The views of a scene show one set of named points, each view turned or mirrored, shifted and resized as a whole, with a little noise and some points left out.

Scene 1
View 1
(147): [ 18   0  -5  32  18  12   0  -3  30  25 -15  -7   9 -14  32   8 -29  -7
 -21  26   4  -3  -7]
(43): [ 21 -11 -12 -30 -25   4 -31  25  12 -33  -6   0 -27   8   3 -12 -21  23
 -22  -5 -14  17   7]
(114): [ -8  11   2 -59  14  32 -36   6  15 -37  28  -1 -27  20  -2 -14   0  24
  12   5 -39  16  21]
(167): [  3  12 -14  -7  -4  22  -3   1   7   8  -7   3  -7   5  23   4  -9  -9
  -5  17   8   3  14]
(73): [  8  17 -13  28  20  25  22 -14  22  36  -9  -3  13 -14  32  11 -12 -27
  -1  34  20  -5   6]
(142): [  9   6  -4   6  10  20 -11   2  20  11  -7  -5  -2   2  28   6 -13   1
 -15  22  -5  -2   5]
(208): [ 15  -3   6  -7  34  19 -25   3  37 -15  14 -11  -5  -3   8  -7 -21  17
  -8  15 -36   3  -1]
(151): [  9   5 -10 -12   6  18  -9   4  18  -7   5  -1 -12   0  10  -2 -13   3
  -4  12  -9   6   9]
(144): [ 23 -16  -4  -7   7   4 -25  13  30 -19   1  -7 -10  -8   5 -10 -28  19
 -22   6 -24  11  -4]
(188): [ 16  -1  -7 -16   0  11 -23  11  24 -17   3  -3 -14   1   6  -6 -19  15
 -13   6 -18  11   4]
(34): [  2  14 -12  -6   8  22  -2   3  16   3   4  -2  -6   1  16   2  -9  -8
  -2  17  -1   6  13]
(165): [  1  11  -4 -10   8  29 -13  -2  14   8   0  -1  -7   9  25   4  -5   2
  -5  23  -8   1  13]
View 2
(142): [-11  16   0 -10  -2  -6 -21  -1  -5 -11  -2   6  15   4 -17  -3  14   1
  -1  22  -4   9  11]
(165): [ -7  15  11 -20  -8   5 -21   1  -8  -6   0  -2  22   7  -9  -3  14  -2
   3  14  -3  10   5]
(151): [-12   7   7 -19 -10  11 -25  -1 -16  -7   3  -5  16  10  -1  -7   9  -3
   2  15  -1   6   2]
(147): [-10  14  -7  -4   4 -15 -29  -2  -6 -12   0   9   4  -2 -19  -6  19  -1
  -2  26   0   2  21]
(208): [ -1  17   2  -5   5  16 -44  13   1 -22   2  -5  11   5  -9 -35   4   3
  10  41 -12   3  -3]
(188): [-16   4  -2  -6  -1  10 -28   7 -13 -13   4  -2  13  14  -1 -25  -4   0
   3  27   0   5  -9]
(167): [-16   4   2 -22  -9  -7 -18 -12 -18   2   4   2  11   6  -1  10  19  -6
  -6   3   9   3  17]
(73): [ -6  15  -1 -17   4 -22 -28 -13  -6  -6  -1   9   3  -8 -17  14  41  -2
  -2  10   2  -1  36]
(43): [-30  -4  -6   1 -11   8 -17   7 -21  -9   4   0  17  24   4 -32 -23  -3
  -4  31   7  13 -21]
(144): [-17   7  -7   6   3   2 -35  13  -8 -17   4   3  10  10  -6 -35 -10   1
   3  42  -3   8  -9]
(114): [ -7   1  16 -26 -12  44 -36  10 -14 -13   7 -24  26  20  17 -30  -8   2
  15  20  -8   3 -26]
View 3
(142): [  7  -8  -1  -6  14   5  -6   3  -3   3 -15  -5  15   8   0  18  -6   0
  16   2  27   3   7]
(167): [  2   4  -4 -11   9   8 -15  -7  -7  -1 -21   2  15  10   5  14   5   0
  10  11  26   3   8]
(147): [  6 -16  11  -1  19  -5   2  -4  -7   5 -12 -11  12  12   5  19  -8   0
  19  -6  26  11  12]
(165): [ 10   4  -9 -15   8  11 -13   3   0   2 -14  -2  16   7  -1  20  -4   2
   5   7  23 -10  -1]
(34): [  8   3   1  -7  12   4  -9 -10  -8   5 -13   1  13  11  10  17   5   0
   4   5  21  -3   5]
(151): [  7   2   1 -10  10  -4 -14   1  -4   8  -4   0  10   9  10  10   9   5
   7   4  11  -1   0]
(144): [ 12  -6   6 -10   3 -23 -15  19   0  20  15   3  -1  10   9  -3  26   0
  22  -5 -10   7  -8]
(43): [  8   2  -4 -14  -6 -16 -31  24   6  16  10  13   0  10   8  -9  38   1
  23  12  -7   5  -5]
(114): [ 18  27 -16 -26  -3   4 -28  10   1  16  17   8   9   5   8   7  20  12
 -18   6 -14 -36 -30]
(73): [  1  -9   7   1  27  14   9 -25 -19  -8 -34 -13  21  13   9  32 -21  -3
   9  -3  49  12  18]
(208): [ 19  -8   2 -10  18  -9  -3  16  -3  18  15 -13   8   7   1  18   1   6
   1 -16  -2 -16 -12]
View 4
(151): [-16 -11  16  17  30   3  15  -3   8 -13  -2  -2 -10  -1  25  -7 -19   2
  11  -1 -15   2 -18]
(188): [-19  -8  18  27  25  -4   7  10  19 -26  -8  -1 -15   2  27 -16 -21 -12
  11  -1  -6   8 -29]
(43): [-35 -16  23  40  12 -11   1   9  37 -21 -14  -7 -22  -8  13 -38 -16 -36
  -9   9  -6  16 -28]
(34): [-12  -7  20   7  38   4  13  -9  -3  -9   2  -2 -11  -3  20   6 -17  19
  10  -2 -15  -1 -16]
(167): [-17  -5  15   5  33   0   6 -19  -3   1   4  -9 -12 -10  14   8 -17  23
  -4   2 -19   0 -16]
(73): [ -6  10  -2  -6  39  11  18 -34 -15  24   6 -13   1  -4  29  43 -18  56
  26 -13 -21  -8 -11]
(114): [  3 -36  51  19  49   0   8  26   2 -74   5  20 -27  10  20 -34 -23 -21
  -7   8 -16  12 -22]
(165): [ -8  -8  22   9  41  -5   4  -8  -2 -23   3  -4 -16  -1  16  10 -24  24
  -2  -9 -12   4 -15]
(142): [-11   4   9  11  29  -7   4 -13   3  -8   2 -11 -12  -2  17  21 -23  23
   7 -10 -12   6 -18]
(144): [-19   2   2  34  20  -9   6  18  33 -21 -13  -7 -16  10  38 -12 -21 -17
  25 -11  -2  15 -31]

In a view up to two points have been moved. Name them for each view, in the order of its rows, or write -.
view 1 -> (147)
view 2 -> (151), (167)
view 3 -> (144)
view 4 -> -
